Points on a hilly landscape, in no order, each with its height.
A climber steps from a point to the highest of its 2 nearest points, and stops where none of them is higher. Distance is the straight distance between rows; heights are no part of it.
K_153: [176 111 130 109 118 114 138 129 147 181 118 154 162 164 130 102 114 129
 113 127 119]  (h 663)
K_305: [155  48 132 131  92 146 152 123 129  99 103 104 103 175  99 142  68 152
 150 107  86]  (h 486)
K_817: [ 93 156 116 122 112 155 102 106  87 142 149 170 139  75 134 156  99 154
 127  86 175]  (h 424)
K_407: [108 139 129 167  88 155 144 140  97 124 134 117 155 104  68 161  90  86
 135 106 174]  (h 531)
K_673: [179 105 130 170 138  73 203 124 206 101 126 131 147 131 142 101 128 112
 101  97 191]  (h 455)
K_344: [149 119 141 158 154  90 170 184 143 142 139 125 134 121 141 101 227  98
 147 174 148]  (h 697)
K_81: [106 131 103  70 113 151 121  89 127 172 157 194 144 103 147 139  92 158
 120 104 150]  (h 209)
K_215: [136  61 141 155 102 123 123 143 101 111  95 112  88 170  91 121 108 158
 153 115  80]  (h 61)
K_850: [182  49 150 149  95 109 134 122 156 127 116 111 112 198 104 119 121 141
 127 132  80]  (h 45)
K_694: [105 186 122 140 138 148 121 107 141 122 170 150 135  66 168 140 116 144
 108  51 164]  (h 775)
K_877: [ 96 171 153 148 133 132  70 101 109 111 130 120  99  96 140 126 132 161
 138 120 113]  (h 427)
K_497: [110 172 126 194 164 151 118 160 128  98 121  95 102  80 127 145 140 113
 160  95 152]  (h 741)
K_192: [172 113 125 166 138  88 210 149 187 114 130 122 128 102 133 115 139 117
 110  81 172]  (h 446)
K_210: [154 146 112 126 141 110 152 151 152 146 134 116 134 121 136 115 129 115
  93  99 126]  (h 664)
K_860: [123 105  98 131 118 173 114 114 109 151  97 113  90 139 154 136  59 167
 148 107  91]  (h 757)
K_47: [172 130 118 113 152  84 174 146 163 143 115 130 152 135 157  96 141 118
  86 132 146]  (h 694)
K_590: [176 133 128 108 141  94 146 143 155 159 114 141 166 155 144 103 129 115
  89 130 130]  (h 682)
K_691: [174  84 143  83 108 151 160 122 113 132 107 142 179 178 109 135  69 117
 146 175 131]  (h 530)
K_702: [125  78 137 117 107 127 119 153  78 132  91 111 113 170  80 120 122 136
 157 167  78]  (h 208)
K_428: [ 88 152 144  54 117  90  97 110 149 129 136 146 115 141 178 122 161 155
 103 160  72]  (h 220)
K_473: [168  96 167 147 144  84 167 156 131  67 121  86 141 163 108 129 180 103
 131 174 127]  (h 195)
K_385: [ 93 119 119  85  96 152 108  74 136 160 133 168 106 129 191 128  94 188
 129 114  91]  (h 759)
K_303: [ 98 193 130 115 130 148 116 114 117 117 164 155 143  67 161 141 136 135
 125  78 158]  (h 773)
K_789: [155 110 151 158 156  88 188 173 137 129 126 140 161 141 147 101 223  89
 140 180 161]  (h 687)
K_543: [107 162 110 125 139 123 128 118 165 133 154 126 112 103 174 121 123 138
  84  97 121]  (h 474)
K_475: [175  74 169 123 114 115 144 116 121 112 133 164 181 212 110  92 123  99
 114 168 145]  (h 592)
K_992: [128 146 159 185 138 137  77 136  80 118  82  92  65 116  92 103 124 144
 147 136  90]  (h 315)
K_988: [113 149 104 153 147 120 174 127 197 163 174 141 120  70 174 106 174 113
 112 112 166]  (h 761)
K_933: [108 173 133 192 155 131 128 139 150 105 127  88  70  71 171 120 122 147
 143 101 131]  (h 689)
K_383: [ 87 133 117 123 109 166 103 131  89 114 123 134 166 112  71 202  89 115
 135 130 169]  (h 420)
K_679: [176  96 146 122  98 151 153 141 108 113 145 145 174 139  70 134  57  95
 137 149 196]  (h 513)
K_957: [109 142 114 132 140 108 163 129 174 151 160 120 111  97 179  99 196 117
 117 159 128]  (h 690)
K_194: [151 120 129  87 126 110  98 126 104 171 121 133 149 179 124 123 163 117
 122 195  91]  (h 201)
K_500: [138 150  91 147 153 113 193 129 199 168 154 135 133  78 166  99 145 109
 104  98 183]  (h 742)
K_318: [194  53 134 112 100 138 171  88 162 118 113 127 140 181 113 119  52 144
 134 123 130]  (h 568)
K_913: [138 120 106  88 125 146 142  94 152 175 131 164 195 138 109 161  53 117
 139 135 174]  (h 727)
K_353: [140  99 125 113 101 182 126 135  95 111  84 103 130 165 102 153  53 140
 161 102  82]  (h 753)
K_266: [165 112 136 118 149  82 170 161 127 115 111  99 134 147 136 110 178 120
 112 162 119]  (h 198)
K_209: [ 96 125 120 112 110 183  95 134  95 114 113 130 163 137  74 200  79 115
 149 139 138]  (h 419)
K_88: [110 101 115  70 122 131  89 114  81 148 115 131 141 161  93 162 143 123
 146 207 107]  (h 206)
K_714: [180  67 146 127 147  62 152 141 155 106  94 112 130 198 154 100 169 134
  76 173 103]  (h 641)
K_450: [120 140 152 184 130 137  94 147  70 110  76  97  88 126  76 112 131 128
 152 126 104]  (h 346)
K_360: [ 98 169 128 154 151 151  98 131 103 100 129 106 129 104 102 146 167 107
 150 122 138]  (h 765)
K_516: [103 176 138 178 161 155  92 133 115  93 124  99 106  81 122 143 150 126
 157 112 143]  (h 758)
K_607: [167  93 144 148 153  80 194 146 147 120 114 132 149 156 158  88 212 109
 116 166 148]  (h 677)
K_265: [157 111 140 115  94 172 139 153 109 113 142 131 174 130  63 157  49  90
 141 143 179]  (h 518)
K_700: [174  83 173 111 139  85 140 140 122  95 111 138 173 222 127 104 164 104
  96 186 108]  (h 615)
K_805: [125 123 131 143  86 160 144 151 104 121 139 124 161 113  61 163  63  87
 133 124 176]  (h 524)
K_664: [103 165 123 119 134 136 103 110 135 126 160 136 124 106 155 134 137 138
 102  99 124]  (h 475)
K_738: [133  70 159 186 100 114 110 143 102  82  96 101  82 164  66 121 119 141
 151 114  89]  (h 82)
K_302: [ 94 137 143 122 107 147  75  99 100 136 121 142  95  85 152 148  77 200
 155 124 120]  (h 395)
K_929: [124 125 113 137 106 196 113 129 112 130 102 121 142 134 107 181  36 130
 155  83 125]  (h 693)
K_41: [170  61 134  94 114 133 169  91 143 120 116 168 184 213 127  81  76 120
 134 154 158]  (h 589)
K_168: [125 113  91  73 131 181 122  89 126 155 119 142 151 143 126 174  62 140
 134 108 114]  (h 708)
K_309: [133  82 135 163 159  83 160 157 136  83 107  77  58 143 118  85 198 143
 133 142  89]  (h 180)
K_962: [131  92 123 140 111 142 111 143 103 147 102 118  82 160 129  97 107 164
 143 114  72]  (h 245)
K_917: [112  98 113 126 116 148 104 133  89 149 100 118  93 157 120 120 102 149
 149 146  80]  (h 232)
K_851: [129 177 118  77 165 128 149 114 147 131 171 161 181  79 138 156 166 105
 120 121 189]  (h 480)
K_641: [204  54 132 161 104 140 145 113 141 105 147 132 130 180  82 122  68 101
 132 145 169]  (h 384)
K_698: [ 86 165 135  61 115  92 127 108 167 138 138 165 126 109 200 124 139 161
  85 116  97]  (h 217)
K_288: [106 122 129  86 118 124  78 107 118 152 133 133 102 166 142 110 151 146
 127 176  60]  (h 222)
K_609: [ 82 130 116  93 122 157  81 121  67 117 118 150 134 115  99 175 114 146
 145 147 146]  (h 700)
K_276: [ 92 133 110 137 116 168 106 124  95 126 125 145 152  99  96 197  75 129
 133  98 176]  (h 421)
K_155: [116 172 114 181 141 153 121 128 128 125 147 116 130  86 133 150 119 111
 125  56 160]  (h 488)
K_54: [126 146 136 162 146 129 162 187 128  95 128  95 138 106  97 145 161  85
 156 117 145]  (h 715)
K_793: [171  85 158 153 138  74 148 152 145  72 115  72 113 173  97 125 168 117
 119 156  98]  (h 193)
K_638: [113 157 108 129 128 129 119 111 188 152 156 148 114 106 186 112  93 150
  73  68 122]  (h 467)
K_837: [108 134 150 149 136 131  93 145  64 110  84 100 105 148  63 112 162 108
 149 168  84]  (h 637)
K_44: [126 105 134 146 159  94 162 171 122  99 112  87  74 128 127  80 199 132
 141 158  95]  (h 185)
K_775: [186  92 144 149 134  81 155 122 199  98 120 144 161 193 138  90 106 107
  84 121 154]  (h 473)
K_952: [153 104 148 109 147  86 119 166 107 101 102  87 106 171 104  97 177 136
 120 169  64]  (h 191)
K_492: [ 84 196 140 117 143 150 119 136 118  96 155 146 137  59 164 145 154 135
 150 101 158]  (h 772)
K_642: [ 95 176 136 127 103 147  92 104  94 136 148 159 128  68 155 139 106 168
 134  86 154]  (h 425)
K_257: [113 123 104 119 117 188 116 118 121 140 119 139 157 127 105 191  47 127
 142  93 142]  (h 705)
K_189: [136 154 121 181 124 133 116 152 126 134 126 111  94 113 146 113  99 138
 115  54 119]  (h 598)
K_756: [109 122 125 142 127 182  75 137  87 116  77 108 116 137  91 175  66 147
 167 135 113]  (h 406)
K_803: [104 166 119  65 107 135 117  97 131 171 170 199 153  91 154 123 114 145
 108  95 149]  (h 207)
K_830: [179  46 128 129  88 143 167  99 157 109 113 110 112 178 105 135  56 147
 135 106 100]  (h 525)
K_716: [135 133 150 169 146 116 109 164  98  88  94  90  79 137 104  97 144 137
 136 105  85]  (h 146)
K_825: [146  54 140 153  84 143 140 138 118  86 118 109 103 162  79 145  73 137
 152 115 110]  (h 448)
K_174: [144 136 136 158 154  94 157 181 164 153 157 128 125 113 158  85 231  99
 133 164 137]  (h 703)
K_755: [161 101 110  79 114 150 160 106 138 170 104 140 168 162 121 141  59 129
 139 140 121]  (h 673)
K_862: [ 98 175 143 146 116 140  81 100 103 119 141 135 115  76 146 134 121 166
 136  95 141]  (h 426)
K_421: [100 115 118 131 113 166  99 146  88 121  94 115 130 143  84 173  79 124
 155 144 119]  (h 416)
K_634: [104 175 118  85 159 136 153 134 143 121 178 160 155  61 154 152 170 115
 129 124 178]  (h 479)
K_222: [ 97 137 128  97 130 129  82 111  73 123 126 122 140 137  78 144 181 109
 141 182 117]  (h 666)
K_501: [195  44 143 140 100 147 141 120 127  94 136 113 127 186  83 136  77 113
 140 166 142]  (h 401)
K_972: [157 139 105 142 153 100 201 140 182 162 135 133 142  96 162  91 157 108
 107 113 176]  (h 728)
K_280: [114 168 135  54 154 120 119 126 112 109 158 137 153 105 139 149 204 108
 139 175 144]  (h 671)
K_270: [160  50 140 133  95 120 140 131 129 131 109 119 110 179 100 121 117 156
 140 119  79]  (h 50)
K_392: [126 123 109  93 123 131 117  96 123 179 145 165 163 130 112 154 120 126
 118 140 146]  (h 729)
K_986: [ 91 134 148 116 101 136  76  90 109 142 116 150  90 108 167 133  95 200
 154 133  92]  (h 392)
K_511: [123 140 120 189 138 115 170 177 184 150 165 130  91  81 168  82 188 113
 128  92 143]  (h 562)
K_678: [131 154 119 186 145 131 155 173 133 102 124  97 105  97 132 130 129 111
 138  66 142]  (h 799)
K_869: [123 169 121  59 129 117 119  96 163 159 170 182 158 101 160 120 130 143
  89 105 145]  (h 205)
K_772: [116 165 113 166 122 148 136 118 131 144 152 131 159  93 103 158 115  94
 118  61 171]  (h 487)
K_462: [138 135 114  62 127 122 110  82 135 183 153 189 172 131 132 134 131 135
 113 144 159]  (h 725)
K_445: [107 127 125 113 122 171  72 103 101 125 110 129  98 104 144 163  64 190
 161 126 119]  (h 397)
K_296: [115 156 122  90 155 116 106 126 118 116 142 107 130 132 126 134 185 110
 124 175 105]  (h 688)
K_438: [137  87 141 135  95 174 123 153  97  85  87 104 118 160  87 154  55 140
 168 105  97]  (h 667)
K_892: [101 152 139  50 115 119  85 107  90 135 153 158 138 130 130 129 175 131
 127 168 112]  (h 669)
K_882: [113 168 111 176 143 131 142 135 162 122 142 103  88  82 189 117 107 139
 103  73 137]  (h 504)
K_852: [198  63 153 149 124  84 136 133 182 116 102 114 129 220 139 104 129 119
  89 155  90]  (h 528)
K_867: [113 148 125 165 127 137  91 132  95 131 117 107 104 126 112 123 127 128
 133 110 112]  (h 656)
K_139: [171 115 158 126 139  88 160 161 121  97 118  98 153 155 113 124 168 109
 120 153 118]  (h 196)
K_449: [115 153 121  81 161 112 154 122 150 129 169 150 147  87 163 141 196 115
 126 173 169]  (h 674)
K_771: [ 83 172 151 109 135 147  76 108  66  92 121 136 121 100  99 133 180 130
 156 158 130]  (h 696)
K_481: [214  54 116 164 100 147 156 105 164 109 138 124 116 182  89 118  44 107
 137 132 155]  (h 366)
K_271: [109 123 114 130 131 180  73 119  93 124  94 118 107 123 122 175  67 165
 160 127 118]  (h 400)
K_386: [111 129 123 188 103 150 109 148  85 126  97 110 109 112  93 155  73 133
 149  97 145]  (h 587)
K_950: [ 93 145 136 107 101 130  92  93 152 153 140 166 112 122 191 121 110 178
 109  99  87]  (h 433)
K_991: [182  70 144 152 140  61 157 141 163  97 101  85 114 192 135 111 163 124
  86 167 101]  (h 609)
K_105: [112 140 120 130 128 131  91 127 109 143 134 116 112 142 123 117 138 128
 120 130  93]  (h 676)
K_940: [153  90 152 130 130  90 114 160 110 102 107  92 104 178  91 105 163 143
 124 136  66]  (h 192)
K_21: [114 167 111 137 136 147 131 104 130 141 165 147 171  82 108 160 133 106
 117  66 181]  (h 485)
K_113: [188  67 149 148 126  78 129 145 169 109 107  91 109 204 120 114 144 134
  97 145  73]  (h 565)
K_727: [145 120 157 197 142 110 114 157 109  65  86  86  71 132  94 111 139 143
 145  83  98]  (h 130)
K_480: [114 163 114 104 130 139 122  99 119 147 168 161 169  89 115 151 140 118
 111  90 170]  (h 484)
K_48: [ 74 162 136 170 152 123 137 128 157 106 144 118  89  69 183 128 156 149
 146 125 138]  (h 621)
K_247: [121 164 105 127 159 135 147 129 155 131 158 121 147  92 137 148 146 104
 111 100 158]  (h 477)
K_269: [109 185 142 167 130 136  94 106 145 120 147 114 103  67 171 137 103 170
 122  69 137]  (h 650)
K_363: [168 117 117 124 152  78 193 136 163 145 108 139 148 135 172  74 168 117
  91 143 157]  (h 706)
K_965: [108 161 139 149 112 155 130 131  99 110 141 105 183 107  59 168 164  71
 155 144 169]  (h 558)
K_605: [ 89 155 126 143 134 151  96 116  80 108 124 116 144 111  78 154 170 107
 149 135 145]  (h 766)
K_485: [113 129 111 120 112 149 138 111 131 155 146 156 184 106  79 181  62 102
 126 114 188]  (h 714)
K_141: [110 149 108  87 120 136 127  95 105 161 157 178 182  87  99 163 121 120
 117 104 188]  (h 483)
K_245: [145 142 116 149 126 125 135 153 140 144 133 121 116 125 132 114 111 126
 102  65 115]  (h 642)
K_846: [129 155  98 159 124 143 127 115 167 173 153 151 123 103 148 119  77 133
  92  35 148]  (h 755)
K_233: [ 83 135 119  49 107 159  92 112  79 138 132 174 125 114 146 153 102 157
 150 147 124]  (h 212)
K_246: [121 135 149 157  92 139 136 153  82 103 122  97 151 124  55 136 139  86
 153 136 140]  (h 576)
K_572: [103 110 102  71 112 168 110  78 123 149 127 154 110 134 173 144  79 178
 132 126  97]  (h 740)
K_150: [ 87 165 122 118 120 152  99 111  71 117 142 148 151  85 103 156 156 127
 140 115 169]  (h 769)
K_371: [ 90 141 130 185 163 123 144 166 136 116 131 106  72  90 148  98 176 118
 157 145 126]  (h 583)
K_823: [140 146 126 198 114 136  99 143 110 142 116 107  82 105 134 118  85 155
 136  62 124]  (h 537)
K_713: [128 150 107 121 149 115 149 145 145 133 142 103 116 113 152 116 152 115
 102 129 120]  (h 679)
K_27: [ 90 144 114 122 118 161  90 116  75 125 129 157 138  83 117 174  91 153
 136 105 174]  (h 423)
K_93: [170  77 141 136 151  65 181 136 145 107 100 115 135 177 158  89 202 121
  93 176 126]  (h 665)
K_907: [108 142 115 155 164 121 158 170 146 132 157 119 141  86 121 153 187  84
 147 157 172]  (h 739)
K_508: [169 126 128  99 151  85 153 155 131 135 111 112 143 158 152 103 168 119
  94 173 112]  (h 199)
K_206: [133 102 118  68 117 125  94 106  99 172 120 135 135 177 121 135 153 130
 138 207  88]  (h 203)
K_251: [116 169 120 189 157 140 131 159 135 104 126  91  87  82 153 127 126 124
 143  85 142]  (h 738)
K_594: [118 141 154 171 127 136  67 120  97 134  97 105  60 120 120 102 109 162
 145 144  77]  (h 290)
K_559: [125 146 129 158 129 126 118 156 104 119 118  98 118 132 105 120 140 112
 130 100 108]  (h 629)
K_38: [137 110 138 151 153  95 134 168 119  80 101  84  74 142 116  97 155 143
 124 113  82]  (h 155)
K_546: [ 99 153 125  83 161 118 138 133 133 110 162 135 135  94 147 146 203 110
 141 179 150]  (h 672)
K_10: [127 153 109  98 166 107 166 107 175 152 163 161 156  89 174 123 183 112
 112 160 186]  (h 675)
K_574: [108 142 133  72 129 104  86 117 140 135 139 124 106 159 157 112 161 139
 105 178  64]  (h 221)
K_506: [171 100 172 111 119 103 140 135 105 121 120 154 187 203 116 103 147  96
 115 180 124]  (h 605)
K_458: [130 146 128 131 143 100 155 129 194 164 163 139 128 105 193  85 219 108
 114 168 131]  (h 704)
K_773: [110 159 130 162 110 144  87  97 136 150 152 142 104  83 172 134  86 177
 118  66 135]  (h 640)
K_870: [116 114 153 184 106 137 108 156  67  96  72 103  94 128  63 131  99 135
 161 126 121]  (h 422)
K_796: [129 148  94 106 137  91 164  97 214 172 145 141 131  89 197  79 133 132
  69 121 154]  (h 197)
K_198: [113 132 121 196 146 114 168 189 153 133 152 120  88  85 145  99 186 110
 148 105 148]  (h 579)
K_822: [122 115 139 157 118 140  83 129 105 148  99 113  62 146 144  89  99 173
 148 132  62]  (h 267)
K_512: [121 103  87  68 123 168 123  83 130 164 124 144 127 146 147 150  80 154
 127 130 103]  (h 722)
K_482: [190  73 145 148 136  79 150 128 195 106 104 128 142 210 146  95 120 109
  76 143 121]  (h 497)
K_164: [135 105 170 194 121 116 107 150  89  72  82  95  83 145  64 113 139 136
 150 104  93]  (h 107)
K_683: [100 152 113 187 136 123 166 139 172 131 144 107  77  78 195  97 139 137
 119  92 134]  (h 529)
K_349: [ 98 129 104  56 113 164 113 103 102 153 143 186 138 105 146 160  87 155
 134 119 142]  (h 210)
K_696: [130 146 106 119 158 111 169 125 166 151 153 127 134  99 165 119 177 107
 109 160 157]  (h 681)
K_416: [125 133 124 127 156 104 149 164 122 108 118  86  92 127 134  97 171 121
 128 155  93]  (h 188)
K_200: [ 89 164 131 107 156 124 107 122 125  97 144 114 113 110 144 131 171 126
 128 149 110]  (h 691)
K_327: [208  80 126 190  87 111 150 114 214 126 140 131 114 171 105 102  65 116
 113  81 129]  (h 322)
K_238: [198  82 121 158 126  75 156 128 226 125 113 129 119 159 142 102  96 137
  78  79 131]  (h 296)
K_469: [176  81 162 119 149  68 153 146 127  90 100 111 149 205 137 110 178 116
  93 190 107]  (h 622)
K_613: [165 133 130  93 140 101 119 139 125 159 121 128 156 170 139 113 156 113
  99 172 102]  (h 200)
K_711: [104 184 145 174 152 136 100 120 144 100 135  99  91  68 161 135 124 156
 142  99 132]  (h 661)
K_914: [ 78 147 121 163 147 121 152 137 163 127 159 120  91  82 176 110 175 127
 134 134 133]  (h 610)
K_173: [119 136 151 128 151 120  94 152  79 104  93  95  98 154  81  97 175 111
 142 172  66]  (h 617)
K_483: [165 120 159 102 145  85 133 161  92 106 103  98 157 181 112 114 187 106
 128 198  96]  (h 680)
K_436: [ 86 166 137 168 152 118 128 127 149 103 126  95  73  91 180 113 136 149
 131 129 110]  (h 648)
K_464: [120 125 121 169 103 173 108 153  98 121  93 112 120 120  99 176  42 135
 157  92 141]  (h 653)
K_176: [152 117 106  64 119 172 138  91 134 159 109 129 176 162 112 164  53 124
 138 127 111]  (h 692)
K_627: [113  97 112 109 115 143 110 139  85 148 101 116 119 161  97 140 109 131
 152 167  89]  (h 224)
K_316: [104 145 122 190  99 152 122 137  88 127 114 112 131 105  86 159  90 109
 141  88 163]  (h 545)
K_721: [121 136 125 161 154 119 173 188 138 119 140 108 135  96 114 140 176  83
 155 141 158]  (h 730)
K_536: [ 87 158 156 126 122 121  69  99 110 119 125 136  97 118 152 120 135 166
 134 137  89]  (h 429)
K_488: [121 158 130 128 129 136 125 122 108 131 144 115 180 116  85 163 171  82
 137 141 151]  (h 557)
K_452: [115 154 143 158 164 126 110 154 109  92 101  84  73 123 127  96 150 128
 139 142  84]  (h 539)
K_240: [206  58 120 178  83 133 159 104 185 124 137 124 105 175  97 108  51 119
 130 106 131]  (h 343)
K_330: [170  88 123  96 110 129 161 112 142 178 102 156 168 173 130 108  89 137
 133 142 125]  (h 645)
K_338: [ 93 145 119 131 120 144 103 110  84 127 138 130 149 107  89 161 148 114
 133 122 154]  (h 767)
K_551: [100 173 140  53 126 126  96 118  84 117 152 147 150 113 120 135 192 114
 139 162 132]  (h 670)
K_655: [ 83 192 139  62 112 107 122 113 146 141 145 175 137  97 195 128 135 151
 100 102 110]  (h 216)
K_564: [ 91 152 128  53  98 132 102 103 101 158 155 186 135 113 154 129 131 149
 126 135 123]  (h 214)
K_857: [ 94 110 123 115 121 148  77 107  92 142 109 127  87 153 131 120 114 158
 149 169  74]  (h 226)
K_140: [103 158 136  43 118  92 118 107 161 140 148 162 134 122 185 122 153 149
  88 143  99]  (h 218)
K_974: [ 99 135 133 120 132 127  86 129  72 126 110 106 126 150  70 130 172 103
 145 184  98]  (h 662)
K_838: [105 167 112 116 163 141 144 130 148 117 173 140 145  71 148 154 159 113
 124 103 170]  (h 478)
K_935: [122 159 111 130 137 135 117 119 136 145 155 128 139 113 129 139 136 113
 104  93 135]  (h 476)
K_389: [100 144 115 144 161 118 155 149 159 144 180 145 135  73 145 141 198 101
 138 151 180]  (h 744)
K_668: [117 141 109 127 114 146 110  96 189 175 152 164 113 113 187 106  80 161
  88  60 113]  (h 457)
K_576: [179  97 116  62 115 141 170  91 139 156  85 135 176 181 131 116  48 142
 130 136 113]  (h 647)
K_547: [130 158 109  88 141 118 122 105 173 155 162 150 144 112 159 123 130 131
  80 114 134]  (h 204)
K_571: [110 125 109  93 124 195  91 106 100 128 114 144 153 129 114 192  68 147
 150 100 129]  (h 702)
K_184: [ 85 176 147 108 148 137  87 116  95  88 136 128 121 100 127 130 176 131
 148 146 121]  (h 695)
K_6: [139 126 124 114 109 137 149 113 135 165 139 156 195 130  92 154  59  97
 132 143 187]  (h 719)
K_252: [173  86 149 107 105 146 157 131 115 125 132 150 179 160  92 128  62 107
 140 161 168]  (h 519)
K_185: [151 138 125 146 151 101 170 147 180 168 150 139 135 108 180  79 214 102
 115 160 148]  (h 710)
K_272: [116 122 106 111 114 169 136 116 139 154 134 150 173 118  92 183  42 111
 135 100 164]  (h 711)
K_437: [125 130 136 118 156 100 122 164 111 101 106  85  83 149 124  86 163 131
 122 160  65]  (h 190)
K_622: [ 97 121 116  56 110 141  97 102  92 149 145 172 130 126 135 146 127 150
 135 154 121]  (h 213)
K_120: [106 105 111  57 119 139  94 105  85 149 131 152 139 144 108 165 138 137
 140 183 121]  (h 211)
K_378: [123 142 128 183 149 127 168 188 134  89 125  99 110  94 114 137 148 100
 154  87 146]  (h 743)
K_807: [190  62 132  84 106 128 175  85 150 134  89 135 161 194 132 104  62 155
 127 133 119]  (h 611)
K_157: [148  83 150 125 107 107 120 152  94 128 108 112 123 175  83 113 146 137
 141 150  79]  (h 194)
K_909: [159  92 121  80 117 134 170  96 137 153 102 174 200 202 137  91  67 118
 140 160 155]  (h 608)
K_82: [187  63 143 171 100  98 129 137 179 118 116  98  98 198 108 115 119 130
 114 117  71]  (h 40)
K_393: [203  93 129 176 108  89 153 121 223 119 133 131 126 162 120 106  78 121
  95  73 140]  (h 310)
K_964: [186 107 135 162 136  78 176 119 206  91 130 135 156 162 136  94 101 103
  88 103 182]  (h 463)
K_631: [ 88 155 146 105 111 120  81 101 128 133 138 155 109 125 173 121 130 172
 118 119  87]  (h 431)
K_855: [ 77 145 128 112 126 149  77 113  54 104 111 139 127 108  83 154 150 138
 148 161 148]  (h 698)
K_354: [ 92 178 124 123 135 161 111 123  93 107 152 145 161  75 111 159 170 114
 147  97 174]  (h 770)
K_739: [141  86 128 171 149  80 154 156 146  75 105  76  62 148 118 104 166 142
 118 115  91]  (h 167)
K_580: [116 175 106 177 151 146 139 137 154 122 149 112 107  78 164 138 113 122
 114  54 156]  (h 492)
K_149: [156 102 113  79 123 133 153  92 136 182  99 167 189 184 139 119  86 119
 136 171 137]  (h 623)
K_801: [154 128 134  98 162  86 148 161 105 116 106  91 133 160 133 108 201 108
 127 212  99]  (h 683)
K_85: [ 83 185 141  58  96 121 108 109 118 157 151 186 140 104 176 124 131 143
 117 115 114]  (h 215)
K_645: [ 87 124 127  99 117 136  72 100  95 138 131 143 102 143 131 125 137 151
 138 163  89]  (h 223)
K_499: [ 98 144 140 152  98 151 127 140  78 106 119  98 161 120  45 156 144  79
 154 161 155]  (h 563)
K_970: [161 108 119 177 132  93 199 154 180  97 132 110 105 104 128 126 133 124
 109  60 151]  (h 434)
K_119: [111 127 107 156 109 160  98  96 128 166 137 144  97 110 164 136  71 171
 125  81 128]  (h 635)
K_347: [166  54 151 132  85 136 143 135 118  99 131 117 129 164  77 140  83 126
 144 145 127]  (h 417)
K_810: [115 112 104 142 109 164 106 101 125 164 118 128  84 128 170 125  65 176
 137 104  98]  (h 678)
K_984: [176  57 149 122 114 122 151  98 153 116 129 169 173 223 119  80 102 109
 121 154 151]  (h 570)
K_517: [131 177 120  67 142 125 127  99 129 152 168 175 187  91 128 142 152 117
 113 110 180]  (h 482)
K_737: [ 91 185 132 139 152 164 109 137 110  93 155 140 146  61 135 157 162 123
 156  92 174]  (h 771)
K_707: [106 137 123 126 104 139  98  95 182 166 140 156 105 125 204 110  91 176
  94  82  84]  (h 443)
K_169: [155 121 140 117 111 113 130 133 104 162 125 134 169 160 101 128 134 105
 123 160 121]  (h 551)
K_910: [161  96 140 101 107 128 147 128 108 162 113 147 176 171 108 132  98 113
 139 178 132]  (h 541)
K_744: [140 144 135 118 121 117 123 123 103 151 133 123 181 143  92 147 155  89
 125 164 134]  (h 555)
K_651: [121 148 143 162 123 132 131 163  96 101 112  92 134 125  78 128 152  94
 151 111 119]  (h 600)
K_979: [ 96 136 133  72 122 123  76 106  78 127 137 140 128 140 104 135 180 127
 137 180 107]  (h 668)
K_133: [ 95 138 123 178 150 117 151 167 153 134 156 115  88  92 155  95 195 112
 146 140 132]  (h 597)
K_135: [129 145 125  91 164 100 128 143 118 119 126  93 124 143 133 119 196 105
 127 210 100]  (h 685)
K_320: [117  97 144 161  99 152 116 166  81  94  82 108 106 140  74 148  71 137
 164 123 116]  (h 543)
K_162: [116 173 110 161 133 149 116 105 150 145 163 143 126  82 157 138  96 137
  97  39 162]  (h 768)
K_833: [ 99 150 114 130 152 119 166 130 178 147 185 158 133  65 167 128 188 116
 123 131 179]  (h 749)
K_923: [106 144 122 193 133 117 167 155 183 142 153 118  78  84 191  77 175 128
 128  95 126]  (h 550)
K_60: [129 155 101  94 149 103 152 104 194 155 154 140 136  96 179 111 135 129
  73 124 151]  (h 202)
K_812: [103 148 143 179 174 130 131 164 121  92 103  90  63  96 138 103 158 122
 155 150 106]  (h 559)
K_427: [ 97 124 107  81 123 174  88 117  86 125 121 156 143 119 115 184  91 150
 146 127 138]  (h 701)
K_403: [101 153 113 119 159 123 138 134 145 117 151 107 113 103 154 128 168 116
 120 145 124]  (h 686)
K_259: [127 104 102 118 116 177 123 128 106 141  92 114 115 149 129 152  56 146
 149 105  94]  (h 851)
K_883: [123 149 120 114 140 119 106 137 116 135 137 106 127 141 120 123 160 112
 117 145  97]  (h 684)
K_376: [128 127 128 192 109 136 103 147  91 135  98 109  89 118 109 123  88 149
 150  83 122]  (h 481)
K_732: [162 130 115 142 152  95 192 140 174 164 132 138 143 110 173  79 186 106
 110 141 162]  (h 718)
K_977: [131 111 102  83 125 145 133  92 138 180 132 164 172 135 114 161  83 128
 129 138 152]  (h 735)

Where does a climber stop that starts at each point below?
K_327 => K_385
K_318 => K_385
K_713 => K_977
K_316 => K_977
K_546 => K_988
K_48 => K_694
K_962 => K_259
K_269 => K_694
K_93 => K_988
